Points, in no order, along strands that fork and pass close to each other.
In the rows, zero is written as 128.
Points whose rows are less than 123 apart are linked; no others are. Some points are linked to none.
palo: [104 144 151 104 108 110 170  94 116 133 156 172 135 186 131 142 176 194
 124 138 148 180 208 135 109 114 152]
Zim: [146 116 154 112 205  95 115 118  99 120 127 129  77 173 164 121 126 159
 164 137 140 198 167 157 135 140 148]
Pidib: [144  97 159 106 135 108 149  86 159  60 134 140 120 138  92 101 145 101
 110 144  69 123  61 112 145 170 130]
bobut: [142 133 114 136 120 166 109 128  88 112  89 158 146 142 191 183 124  98
 156 105 141 119 125 127  64 100 142]
Fazib: [148  83 140 141 129 164  58 133  92  94 168  94 137  58  80  86 160  89
  82 131 148 128  94  75 208 153 114]
bolo: [152 142  76  84 119 109 160 139 147 159 138 171 103 145 135 167 140 130
 167  68 122 129 146 118 102 131 162]
Busag: [109 129 158 157 115  92 174 108 135 176 163 123 153  41 126  84 122 100
 100 156 123 115 155  94 155 143  85]
loma: [103 119 189 133  87  82 167 112 148 115 104 108 158 185 114 118  96 151
  84 112 114 149 124 182 102  66 108]
vozel: [ 77 185 178 137  71 141 175 131 125 143 140 114 152  87 127 108  95 118
  72 121 163  96 159 112 145  99  88]
feg: [110 118 176 131 108 137 142 135  87 150 136 109 168 133 142  91 105 156
  99 103 132 185 175 187 142  87 119]
dukol: [106 115 131 158 153  99 189 138 129 172  93 106 133 104 158 106 119 128
 145 138  99 142 168 164  58 177  82]
Pomo: [123 133 158  84 109 126 135  89 125  98 168 172  70 192 132 123 131 191
 161  96 167 145 154 107 184 100 143]
Mez: [149 122 132 157 105 137 102 155 109 157 150  83 196  40 122  83 119  77
  64 117  98 117  93  95 149 166 110]
ganon: [104 150 162 119 127 122 127 126 104 125 117  96 182 154  89  65  99 126
  62 166 102  97 116 169 131 103 135]
kupip: [ 80 146 134 119  92 157 163 122 123 119 161 175 116 116 130 157 154 126
 147 148 169 112 184  69 161 129 129]
sez: [137 153 111 173 144 158 113 124 112  95 119 123 110 152 198 180 137 125
 155 137 126 182 113 128  98 156 137]
Tota: [130 100 133 111 104 164 123 131 123  90 128 179 193 121 120 179 137 102
 123 125  97 170 131 160 134 104 174]
kefu: [103 123 148 134  89 130 163 119  84 163 165 140 200 115 134 108 115 140
  81 102  96 166 126 161 121  96 132]
paniz: [150 110 132  66 126 103 129 132 161 128  94 169 135 153 118 160  83  96
 162  86 107  89 128 141  98 111 173]
bizup: [116 126 117 145  97 110 109 125 168 127 133 132 185  82  63 132 134  64
  94 156  88  89  75  91 152 136 142]
talan: [103 195 111 143 119 143 135 110 170 117 118 115 194 153 133 157 119 107
 107 185  86 171 158 145 115 172 167]
Puzok: [102  57 186 128 146  45 156 113 106 111 122 123 125 223 133 127  82 165
 142 141 103 162 128 145  96  85 118]
bop: [117 150 132 138 124 124 122 105 164 103 166 125 117  89 131 130 114  75
 140 171 116 120 109  41 181 205 128]
legez: [139 107 147 126 135 110  83 119  80 140 132 151 133 165 170 167 101 146
 171 124 155 172 145 146 121  48 151]
maras: [135 111 102 127  81 152 102 168 142 142 118 125 196  70  76 151 119  73
  86 110 115  83  94 120 138 115 144]
gonu: [111 148 147 127  94 129 109 104 113 124 170 142 104 116 145 102 106 100
 136 124 156  79  86  48 189 112 117]
liv: [136 115 106 121 134 136 100 138 166  92 134 132 115  81  92 150 148  80
 144 146 125 125 113  71 183 185 140]
feda: [106 149 113 190  92 152 178  94 108 168 171 139 167  80 208 156 124 145
 136 174  91 152 145 103 109 167 112]
vezim: [183  75 145 132 172 115  89 107 116 116 152 149 109  80 133 113 141  77
 146 125 113 121  76  78 163 161 129]
vanu: [105 131 142 107 135 130  80  99 137  90 138 132  88 199  92  97 135 160
 147 171 169 142 130 132 203 100 139]
Punip: [126 103 160  92  90 109 126 116 191 110 106 121 150 102  43 116 123 100
  84 109 128  74 113 149 166 103 119]
Lanet: [106 112 144  82 110 111 110  88 154  94 151 182  97 171  78 121 128 162
 154 129 165 112 139 113 196  99 159]
lif: [174  91 103 152 111 124 112 157 111 163 108 126 128  91 122 133 138 131
 140  82 120  88  76 145  92 102 108]
sos: [100 147 174  97 113 109 154  90 142  77 140 182 127 213 148 159 157 151
 147 152 135 182 198 111 125 140 169]
pesu: [110 110 147 152 128 115  62 110 125 110 123 115  84 184 108 142 141 165
 155 183 196 143 144 150 159  53 123]
lof: [169 115  73 144 154 178  91 200 107 157  79 127 128  84 137 166 158 120
 140  90 143  86 136 144  89 150 144]
mosev: [143 104 166 111  98 139  90 108 155  96 118 131  93 167 116 157 107 139
 154  96 158 143 118 147 142  83 126]
Tig: [ 91 157 151  85  91 125 139 132 161 125 139 148 180 106  57 136 113  92
  81 108 135  90 130 128 175 111 161]
mok: [151 130 104  91 134 120 148 122 115 143 145 150 104 162 156 139 141 165
 149  65 128 190 177 149 108 134 154]
solaf: [ 80 169 124 118  71 165 147 140 143 110 161  99 158  55  82 122 127 110
  51 106 149  72 109  72 146 158 100]
depi: [161  75 132  76 187 125 127 134  70 132 111 167 149 153 152 113 114 152
 144  97  94 155 152 181 110 121 159]
modu: [140 128 119 139 199  63 108 129 138 139 125 122  79 173 136 143 132 137
 167 153 114 165 118 153 114 145 143]
bepo: [126 139 172 117 135 104 142 112 130 107 106 107 161 141 107  57 101 102
  86 146  98  63  82 126 115 133 107]
fana: [ 76 168 127 130 101 142 169 101 170  73 137 124 112 152  94 108 146 124
  99 169 135  82 100  95 132 146 111]
kifat: [124 123 149 125 122  98 165 137 141 163 124 140 163  28 116 120 119  69
 116 123 117  90 152 113 136 152 113]
puz: [133 150 127 138 174 123 137 111 128  99 108 137 137 167 202 153 113 122
 155 159  82 182 134 137  67 168 145]
zose: [ 91 149  99 141 123 154 128 143 139 124  93 144 112 143 105 147 186 137
 128 188 184 112 199 119 116 118 127]
mag: [114 173 117 159 127 192  73 138  90 106 144  91 139 128 158 122 107 112
 118 165 142 139 118  92 157 151 146]
kesid: [147 153 107 146 180 157  61 138 122  82  98  99  54 158 167 167 140 136
 156 129 175 118  90 135 121 150 144]
zabu: [103 168 117  91 131 200 159 127 116  77 140 133 133 117 138 109 135 135
 104 127 126 116 165  98 143 197 143]
Pebop: [125  81 147 128 159  91 155  98 100 117 141 148  76 129 101  77 156 159
 136 177 130  99 113 110 136 110  85]
Zizor: [ 93 155 113 126 153  73 140 130 112 178 107 139 152 155 151 111  80 114
 144 161 129 111 213 131  89 109 152]
puda: [145  92 127 141 163 102  80 118 104 139 149 160  82  89 122 128 143 106
 172 155 152 110  91  83 183 116 126]
Zarep: [164  99 106 104 140 138  96 128 120 117 133 153  91 158  95 128 134 155
 143 110 123  85  66 135 141  82 138]
Fud: [122 150 132  71 146 164 159 110 130  87 130 143  85 140 113  91 141 143
 122 101 158  96 170 101 172 154 138]
sufa: [113 140  96 154 124 120 127 143 113 156 104 141 161 125 108 136 135 114
 125 185 128  87 134 134 108 106 132]
rogi: [122 162 122 118 151  84 102 139 140 169 118 128 130 154 132 122  76  83
 166 141 124 115 158 135 118 119 154]
Sef: [129  95 135 108  92 161  90 123 175 100 104 125 144 105  45 117 125 127
 112 124 172  58 111 136 165  73 121]
pumef: [133  99 124 150 116 104 176 126 117 159 153 116 149 108 156 105 135 135
 122 102  57 159  74 154  92 157  98]
Zotid: [111 161 101 148 164 119 123 120 104 132 131 114  96 181 115  99 171 171
 128 194 150 153 146 150 121 117 133]
zari: [101 164  92 149 144  87 114 129 139 142 107  88 116 205 102  96 142 148
 111 179 149 137 167 169  82  95 130]
Bal: [116 120 109 107 114 117 162 105 106 122 159 178  90 193 125 149 191 189
 148 153 158 143 155 125 110  88 135]
Mapab: [137 111 128 142 102 136  84 150 135 123 146  81 152  38  78  83 143  66
  66 117 143  89  93  69 165 167 112]
tutap: [145 128 129 100 110 113 116 165 161 161 117 127 172  66 103 134  89  53
 114  86 109  97 116 108 142 139 140]
fuva: [102 136  93 147 102 140 141 135 102 139 116 153 118 163 138 148 191 175
 123 151 177 124 171 139  86  76 114]
Batol: [146  98 126  78 157  79 134 129 146 145  92 150  96 172  93 130 108 148
 155 111 138  83 144 147 109  94 139]
pip: [ 99 133 165 157 103 123 115 123 120 130 168 118 112 135 115 101 118 131
 116 162 152 157 136 100 194 106 119]
bofun: [121 113 184  99 164  94 147  97 115  95 139 162 110 198 147 115 122 158
 144 147 119 205 177 140 141 141 160]
sepo: [102 142 120 134 110 104 139 109 172 134 150 159 151  70  83 128 126  56
 127 173 109  73 109  50 156 167 132]
Paz: [161  62 114 132 131 117 127 141 135 141  91 149 101 131 131 189 132 150
 170 107 142 130 134 164  79  75 113]
Zukig: [129  76 137 126 112  57 138 120 180 125 127 162 105 170  97 172 129 131
 175 144 114 131 105 135 112  94 121]
Dokem: [149  64 124 121 148  80 146 143 125 166 144  97 130 125 117  86 121 154
 118  76  73 161  89 193 110 128 101]
Ril: [150 135  96 137 216  95  80 143  94 153 156 115  71 133 135 121 151 159
 152 162 117 157  88 145 158 148 141]
gul: [121 126 137 121 117 157  95 124  66 110 124 159 165 164 171 157 115 122
 132 122 122 128 117 144 100  68 167]
nafaf: [131 139  66 128 165 158  71 154  87 137 119 152 103 142 141 175 152 144
 163 122 191  92 148 122 127  92 170]
demog: [130 170 102 150  99 110 153 121 186 146 151  90 164  72 116 120 119  92
  91 127  84  92  70  74 117 200 120]
gam: [112 132 117 139  90 192 118 145 124  78 108 137 187 113 122 181 135  99
  97 142 106 154 121 123 122 145 157]
Lupu: [106 116 161 163 126  85 202 114 118 174 164 157 154  80 153 106 137 140
 135 186 100 155 161 108 142 140  97]
Sil: [109 118 152 134  76  75 182 106 150 131 160 176 124 157 139 170 134 120
 161 131 109 131 109  95 116 107 111]
tozup: [166 128 107 184 173 110  99 156 116 149  95  98 129  93 144 104 130  96
 129 160  95  89  74 113 109 187 113]
zok: [152 144 177 107 154 179  83 132 118  77 123 113 125 120 147 107  94  88
 139 105 113 147 112 109 182 174 164]
zuka: [128 123 132 105 101 106 144 141 146 156  99  96 131 153 152 154  85 143
 136  41 139 138 160 170  73 100 104]
tikas: [103 150 138 153 134 115 196  97 137 151 131 146 152  88 161 118 130 124
 137 204 106  96 160  97  99 161 103]
kug: [134  76 107 128 154  74 151 143 137 167  90 132 101 153 154 167 112 140
 176  95 106 133 132 162  43  99  93]
Lovut: [129 117 105 114 131 105  87 136 149 170 129 119  95 129  65 109 118 130
 139 130 176  84 138 131 173  75 125]
diba: [136 114  91 141 112 149 134 140 111 169 132 137  93 144 127 139 165 189
 141  92 193 122 162 154 105  66 106]
metad: [ 97 174 156 103 104 119 172 124 107 169 144 140 206 111 154 109  80 131
  87  88 102 144 187 171 108 135 136]
Dedu: [161  65 143 115 149 101 107 137 150 130  87  78 106 170 129 146  98 190
 153  80 155 195 169 200  88  89 111]
Veso: [141 148 143  62 123  89 141 117 157 121 119 142 152 173 106 118  68 104
 137  55  81 111 120 130 125 129 168]
pimub: [136 103  89 130  81 121 138 162 127 184 122 142 158  97 128 166 133 123
 136  80 111 126 109 161  95  85 118]
Rodan: [102 140 105 173 130 167 183 120 112 134 136 137 152  76 161 135 152 139
 110 192  94 125 139 115  95 178 114]
mip: [152 176 115  93 158 129  80 130 158 109 121  99 100 182 127 115 105 117
 137 107 122 152 116 139 157 158 160]
nekid: [119 173  91 166  96 164 130 114 135 161 196 100 172  56 160 158  95 118
 102 143  77 133 113  58 135 203 140]
der: [127 177 161 166  87 171 112 146 122 115 126  61 141 113 175  98  89 105
  98  95 142 105  90 109 129 152  89]
rafe: [172  78 145 145 139 142 106 124  89 134 144 110 103  96 136 102 139 155
 123  85 139 150  85 144 156  96  96]
sadim: [181 115  97 118 200 144  33 165 131 134 109  97  91 117  97 146 141 142
 135 126 152 128  95 161 164 131 176]
Bisa: [120 159  90  78 108 163 160 152 155 124 136 150 157 120 112 162 161 136
 110  86 120 160 177 153 114 166 161]
tafa: [125 134 123 110 114 198  95 143 127  81  93 128 138 133 114 154 126  94
 126 130 139 111 121 128 134 126 152]
simo: [155 143  96 103 145 163 101 155 148 117 134 110 143  76  95 122 133  81
 111 123 102 103 117  79 153 221 163]
Raner: [119 174  68 175 118 160 129 134 104 188 178 124 173  97 186 153 111 130
 132 159  97 144 128  94 116 165 145]
nute: [ 81 189 169 140  80 105 179 128 190 141 140 118 159  89 119 148  87  96
 107 128 148  97 149 100 130 120  97]
bora: [144 129  95  91 132 142 121 137 145 143 112 137 111 153 106 148 153 169
 144  85 161 187 202 187 119 104 157]
danu: [143 102 134 132  91 122 136 116 131 112 161 157 138 178 122 154 137 158
 129  89  94 212  98 158 142 105 137]
ged: [156 101 102 106 139  92 125 132 144 133 107 102 128 187  99 130 127 157
 124 113  86 128  75 180  76 101 131]
vuf: [ 93 142 119 147  80 120 197 122 169 116 134 149 132  97  94 132 157 110
  97 145 117  65  88  95 114 126  95]
soves: [139 139 104 109 119  84 169 113 158 138 178 134 115 128  91  84 152 125
 110 113  94  94  61 101 142 158 119]
pusa: [162 129  96 168 209 111 106 156  91 182 132  94 113 101 144  83 142 140
 127 170 102 142  94 142 130 173 116]
kevo: [156 116 118 153 171 198  81 169  75  85  91 105  91  90 138 117 162 133
 113 137 151  68  99  99 112 168 119]
navaf: [178  77 117 106 142  91 111 118 142 122 137 116 132 162  76  99 129 171
 109  90  67 156  54 182 138 100 120]
guge: [129 129  92  91 153  77 121 140 174 169 109 114  90 160  68  97 136 140
 141 131 141 103 155 148 138 105 143]
Kipa: [124  87 141 120  67 148 125 115 154 100 151 148 102  87  93 150 140 114
 131  94 164  93  84  77 168  96 103]
pazuz: [180  97 156 149 146 185 109 146  83  97  93 112 119  77 176 110 137 117
 117  94 126  82  77 114 103 168 108]
godo: [ 83 202 109 154 111 118 137  94 150 140 128  98 182 186 133 126 116 148
 101 195 105 155 161 132  92 127 154]
lavel: [148 142 116  91 139  83 165 101 176 115 150 133  57 166 102  90 139 146
 146 112 115 107  83 103 135 150 107]
Levu: [150  73  99 126 151 184 115 152  99 110  90 138 165  75  92 108 185 111
  94 164 105  91  94 138 117 149 132]
Bepa: [132 145 121 163 163 149  98 125 114  81 141 119  56 159 162 166 161 158
 150 155 155 179  83 121 129 136 117]
funat: [114 102 154 164  92 131 106 102 117  66 144 161 133 151 127 163 134 106
 133 163 116 136  51  97 158  93 127]
Res: [141 120 109 171 136 158 106 164  98 162 120 104  96  91 148 129 149 142
 147 128 173 161 160 150 141 115 106]
sizo: [119 102 147 140  81 169  94 101 133  57 136 155 108 177 127 165 137 147
 138 114 159 129  72 116 157  83 126]
tof: [135 148 127 129 117 175 151 162 101 153 145 125 154  87 167 127 139 138
 125  70 118 190 152 163 114 167 122]
lafik: [ 93 173 142 139  86 151 140 158 145 153 135  88 157  68  88  91 121 116
  62 103 161  79 151 114 161 135 107]
rez: [161 118 156 107 143 147 116 112  90 107 161 143 147 126 131 101 107 114
 116  90  87 168 100 114 194 147 155]
zage: [149 124  97 135 140 166  94 148 115 136 138 119 118 138 121 143 167 156
 128 121 158 206 166 176 160 110 148]
saku: [135 114  97 107 125 181 156 161 106 134 102 151 141  93 147 147 166 141
 124  86 141 143 170 165 103 150 131]
geg: [101 126 104 176 122 127 123 150 120 154 139 103 115 154 101  98 169 168
 104 196 152 152 124 163 149  92 104]
kon: [158  93  96  95 174 143 159 123  98 114 107 123  80 149 128  98 149 217
 135  92 147 106 127 169  95 107 101]
nipa: [105 131 142 142 133  84 129 146 123 186 121  96 159 152 120 102 107 148
 118 140 116 211 192 196 133 103 121]
sidi: [138 151  89  99 173 167 120 129  66 124 125 166 126 154 164 140 145 143
 154 129 139 105 156 119 113 134 171]
Lun: [127  95 168 137  78 109 131 106 178  95 124 157  82 109 129 172 127  95
 162 115 146 117  89  81 149 113  91]
zesu: [158 136  59 147 165 143  86 164 110 172 117 139  84 113 128 160 147 129
 160 121 146  94 115 119 121 127 146]
zan: [134  90 165 147 174  92 155 111  85 138 134 133  92 115 158  90 137 127
 164 192 126 146 149 113 143 127 102]
pomu: [144  94 146 157 118 163  81 138  88 118 152 105 129  64 132 120 131  97
 113 114 147 144  95 103 176 125 109]
Pebu: [116 196 147 142 123 121 125 110 104 141 159  86  93 176 207 121  91 141
 150 110 155 179 150 110 121 123 110]
dudod: [137 115 147 111 150 114 166 124 150 118 105 123 123 119 130 115 127 116
 134 110 115 135 148 151 120 145 120]
Bufe: [132  90 122 159 148 122 125 146 114 149  64 122 130 121 149 158 129 118
 161 165 133 138 158 182  87  98 114]
raso: [ 98 159 157 121 116 127 172 120 158 117 144 123 174  90 107 118 137 118
  85 150 110 175 160 145 162 181 128]
desak: [111 128 117 102  81 164 146 118 144  77 163 129 140  83  69 117 169 118
  66  87 134  75  88  80 175 150 125]
tira: [ 93 205 173 138 106 131 150  93 155 108 100 118 145 147 177 131  65 100
 122 131 149 114 179 115  98 131 136]
nidab: [109 172 170 126  99 125 172 109 133 145 127 138 173 112 192 139  72 104
 120  96 118 132 170 119 104 140 124]
bodip: [136  93 125 116 133 181  55 138 128  88 113 135 148 127  83 144 133 119
 129 160 159 132 141 138 185  95 162]
rekik: [133 130 106  98 166 131 154 115  65 141 122 143 100 165 145  96 143 175
 131 125 137  89 149 153  98 106 144]
Punid: [104 175  98 177 137 185 106 126  84 110 149 113 113 145 173 147 140 147
 134 189 171 158 151  81 137 137 131]
Nameb: [102 187 127 118 114 148 110 123 161  77 139  96 123 163 112 115 123 114
 120 136 135 163 137 119 169 161 144]
sata: [152 133 112  98 177 101 114 131  94 130 101 147 144 171 173 146 109 116
 155 116  88 163 139 164  82 142 182]
zov: [124 145 124  96 107 151 156 125 172  87 143 146 138 143 123 165 155 125
 115 106  92 192 134 129 139 183 158]
vunu: [137 114 154 134 134 106  83  98 124 106 158 136  76 140 135 111 106 111
 153 128 141  94  54  78 173  90 114]
vir: [120 161 170 140 138 149 126 127 117 113  83 111 156 130 168 109  67  80
 126 155 126  89 147 124 111 141 138]
big: [129 141 108 114  82 119 141 134 159 144  90 126 120 159 122 152 111 129
 140  75 163  89 159 146  86  75 121]
Vod: [ 69 180 152  92  99 121 140 117 183 110 151 156 168  86  70 138 112  90
  88 154 132 107 157  98 200 162 145]
pemik: [135 116 154  81 138 147 131 116 148 127 122 146  92 112 110 113 108 125
 158  92 177 100 190 120 170 125 130]
nezal: [152  85 148  96 129 180  98 116 136  98 107 132 118  92  91 113 111 135
 138  83 180  59 134 119 165  95 129]
pap: [134 180 160 139 135 154 119 103 135 115 127 101 158 117 165  98  63  81
 117 172  97  76 107  66 129 180 141]
Tozus: [178 102 140 114 133 130  80 105 193 100  96 100  65 164 112 164 100 170
 177  71 189 125 108 155 126  89 118]
num: [114 129 136 102 139 101 182 136 145 139  90 159 176 129 143 131 122 125
 122 129  91 156 186 179  88 150 139]
kifu: [129  93 100 149 127  84 171 148 104 174 130 123 138 139 182 137 124 157
 152  83  80 152 112 185  51 125 100]
zeted: [169  84  98 117 164 139  87 165  99 159 112 132 162  60  84  74 158 110
  96 139 111  59 113 114 144 151 154]
sina: [ 90 169 128 144  77 117 221 109 184 128 154 142 157  92 127 149 156 149
  95 133 106 128 111 109 112 159  90]
Rutu: [120 162  89 159  88 145 124 146 171 125 165  89 159  58 120 165 113  78
 115 119 105 105 104  35 136 200 118]
gela: [103 120 137 129  76 111 159 119 123 137 185 184 106 135 126 161 167 139
 162 144 144 131 126  66 159  96 119]
Renit: [134 135 129 191 170 134  90 151  73 149  92  77  87 128 191 129 139 146
 147 157 176 149 151 163  96 118  96]
kaled: [176 112  90 107 119 151 118 147 144 140  79 143  99 131 132 185 112 137
 161  57 166  90 134 146  72  83 129]
pime: [118 168 154 104  94  97 166 113 183 114 150 129 122 114 125 120  95  85
 115  93 117  84 108  84 140 137 113]
busaz: [109 166 126 143  97  99 147 126 130 148 121 129 110 176 155 151 119 129
 159 119 149 121 144 115  73  82 110]
Duzub: [ 84 159 148 109  87 166 145 115  94 118 174 156 131  93 129 117 115 106
 116 126 158  64 138  52 167 132 122]
vomeg: [109  92 140 153  98 120 131 136 107 163 135 114 125 121  97  98 145 161
 111 154 166 111 135 149 145  47  92]
kuzo: [128 175 103 147  87 152 110 132 130 129 124 132 122 155 184 182 105 106
 157  98 158 125 125 100  81  97 130]
milen: [157 114 108 113 145 122  75 126 182 151 116 103  66 149  87 124 105 164
 166  99 197  94 124 152 146  70 119]
vid: [147  92 110 103 118  92 110 132 175 145 102 114 120 183  99 170 129 163
 137  90 131 212 178 194  92  88 142]
dumeg: [134 146 138 108 131 129 147 110 105 143 188 150 160 102 139  91 119 111
 119 114  82 124 102  92 166 159 147]
botun: [186 126 111 121 202 161  55 167 109 110  95  88  79 115 148 155 132 148
 135 112 151 130  90 182 102 154 149]
Gano: [159 146 132 158 149 154 130 156 116 133  95  91 121  97 185 127 138 119
 132  86 112 117  97 138  74 176  98]
mikiz: [156 109 131 109 171 147  61 150 136 132  95 107 115 128  79 105 118 115
 134 138 158 135 137 163 190 123 161]
Fela: [111 163 168 133 111 100 121 108 132 119 174 114  70 166 153  95  98 145
 130 118 181 159 134 108 170 113 107]
gimel: [167 100 134 118 143 170 128 132  62 137 150 125 115 103 177 111 132 163
 134  59 121 192 119 166 140 136 124]
rora: [150 119  96 165 143 193  96 184 122 116  80  98 115  65 137 156 169 100
 121 116 147 111 131 116 119 177 109]
vut: [168  82 131 128 169 102  98 126 124 132 117 120 135  70  97  69 163  79
  96 147 110 107  98 106 161 180 129]
ger: [135 139  85 108 129 142 137 145 130 145 155 164 153  90  88 119 157 105
 110 122  85 102 115 103 149 162 163]
fipi: [113 147  86 167 153 157 115 152  90 141 137 137 107  92 158 153 153 124
 155 172 169 131 165  88 148 134 118]
fifuv: [138  98 111 137 156 164 130 142 101 105  86 128 128 127 133 116 171 144
 114 169 115 112 103 168  97 133 106]
Vuzuk: [148  73 134 121 162 105 154 104 118 110 132 133  58 165 111 110 150 199
 148 140 137 134 122 145 127  97 101]
veva: [181 105 117 154 143 125  97 162 123 156 104 110 125  83 119 102 143  99
 115 112 115  46  54 107  95 141 104]
Suto: [153 109 110 123 117 122  97 154 103 183 139 151 142 125 142 178  97 117
 164  80 136 143 140 149 120  73 151]
Dezo: [ 98 146 128 122 131 121 171 112 146  81 104 143 112 180 113 111 155 145
 131 184 134  86 130 124 106 124 117]
fevo: [ 95 133 154 161 118 104 212 119 157 164 105 119 172  64 148 115 123 123
 109 162 106 110 163 145  85 173  82]
zun: [114  81 142 144 126 109 172 150 127 150  72 124 156 122 140 137 146 147
 125 139 106 153 175 198  59 117 100]
pesem: [116 137 142 129 109 150 135 140 134 105 149  95 172  99  85  89 135 120
  64 136 103 167 110 142 176 160 112]
Fug: [ 99 141 113 128 134  69 107 133 151 168 109 108 135 187 108 134 137 132
 127 163 144 188 205 173 104  88 152]
Tovaf: [129 106 145 148 121 119 156 120 158 118 132 136  92  98 134 145 146 102
 145 133 138 141 133 100 154 139  85]
Val: [126 115 102 156 146  63 149 124 156 143 120 127  84 173 115 137 143 134
 173 173 105 129  98 128  95 113 104]
pema: [124 159 140 132 139 170  72 149 130 104 117 104 148  99 155 143  81  69
 138 145 125 146 137  90 168 181 150]
pono: [119 135 144 117 144 118 150  98 133 112 122 134 161 101 136  88 109  93
 110 173  78  63  96  89 113 165 133]
valiv: [129  91 153 156 118 129  78 126 118 144 120  87 103 136 117 122 107 165
 135 139 189 131 133 168 162  41 107]
ruv: [141  85 134 109  77 160 154 101 140  95 161 147 129 101  81 118 175 145
  87  90 125  88  68 114 151  99 106]
gasuk: [131  85 146  94 137 111 149 109  70 119 120 175 159 185 149 139 115 189
 135  84  97 159 152 176  74  78 161]
tosi: [142 170 101 110 130 121 130 132 192 110 134 105  84 179 116 115 139 122
 135 100 103 127  75 108 125 174 143]
bele: [132  53 154 139 158  67 185 116 120 150 146 170 135  98 128 120 145 111
 153 182  87 155 145 119 133 130 107]
Sifar: [126 161 148 158 175 125  99 119  77 123 121  85  77 165 190 117 101 148
 153 132 169 141 129 139 115 112 109]
zif: [123 146 150 124 150 148 115 130 107 128 132  97 158 134 119  64 132 133
  81 169 104 140 112 152 152 154 129]
kag: [120 182 142 132 111 126 151 102 166  97 150 111 135 173 150 135 125 133
 120 149  94 189 136 130 127 174 139]
linu: [121 143 170  94 161  64  85 120 131 131 112 108 116 192 126 101  47 103
 157 123 118 136 154 139 145 105 155]
dafir: [131  90 146 118 117  84 129 118  73 164 142 168 155 174 181 179 106 159
 168  85 110 198 158 153  82  66 142]
muruv: [129 107 128 165 131 164 108 121 107  79 118 130 129 147 142 142 162 128
 119 188 121 128  66 130 113 113 119]
Tuvo: [119  44 132 128 166  51 133 122 121 140 122 118 119 202  98 124 101 178
 134 125  92 143  82 169 100  87 111]
pomek: [128 132 112 168 126 173 145 162  84 173 109 109 160  75 200 128 121 123
 131  92 112 148 145 156  78 175 110]
Guf: [ 85 175 112 128 123  87 160 108 124 163 122 148 174 183 144 140 121 134
 123 188 114 136 214 130  60 113 171]
Tuned: [ 91 183 159 107 137 164 199 112 140 104 121 136 167 103 140 104 120 132
  83 143 108 132 186 131 121 199 135]
Bil: [122 172  97 151  90 126 178 135 193 127 131  93 150 102 111 136 147 120
  97 119  82 138  90 124 102 196 101]

A fork is a point with three links, a tip a point with one. Leave the first point through the second and follow the links. Name the first fork or tip that comes.
gela, kupip: Veso
pomek, Gano: Lupu
nezal, pemik: Pomo
zeted, vut: modu

A fork is a point with three links. Follow the links from the first point to the second and name the forks in between, in order.
mosev, gasuk: modu > legez
bobut, tutap: big > Paz > zun > tikas > Lupu
Rodan, ged: tikas > zun > Paz
tozup, diba: modu > fuva
rafe, busaz: tof > Lupu > tikas > zun > Paz > big

Follow the links from the first point to the second, and from the first to the third. Name the last point that the two ways share.
kesid, ged, Raner: Paz
maras, botun, tozup: legez
nafaf, puz, nute: zun
funat, busaz, puz: legez

Name the points in between on the shortest way along the links from the first point to the second, in order.
Zotid, nezal: zari > Fug > nipa > feg > kefu > metad > nidab > tira > vir > pap > pono > bepo > ganon > zif > pesem > raso > Tuned > zabu > Fud > pemik
dafir, sos: legez > Suto > pimub > lif > veva > tozup > pusa > Ril > modu > Zim > bofun
Veso, palo: paniz > Batol > guge > Lovut > milen > Tozus > mosev > sizo > funat > muruv > fifuv > Levu > zeted > vut > vezim > puda > vunu > gonu > Duzub > kupip > gela > Sil > Zukig > Val > modu > Zim > bofun > sos
simo, Renit: ger > dumeg > rez > zok > pema > mag > Punid > fipi > Res
pazuz, Busag: kevo > rora > lof > zesu > nafaf > sidi > rekik > kon > Vuzuk > Pebop > zan > bele > Lupu
num, legez: zun > Bufe > Paz > kaled > big > busaz > kuzo > bobut > gul
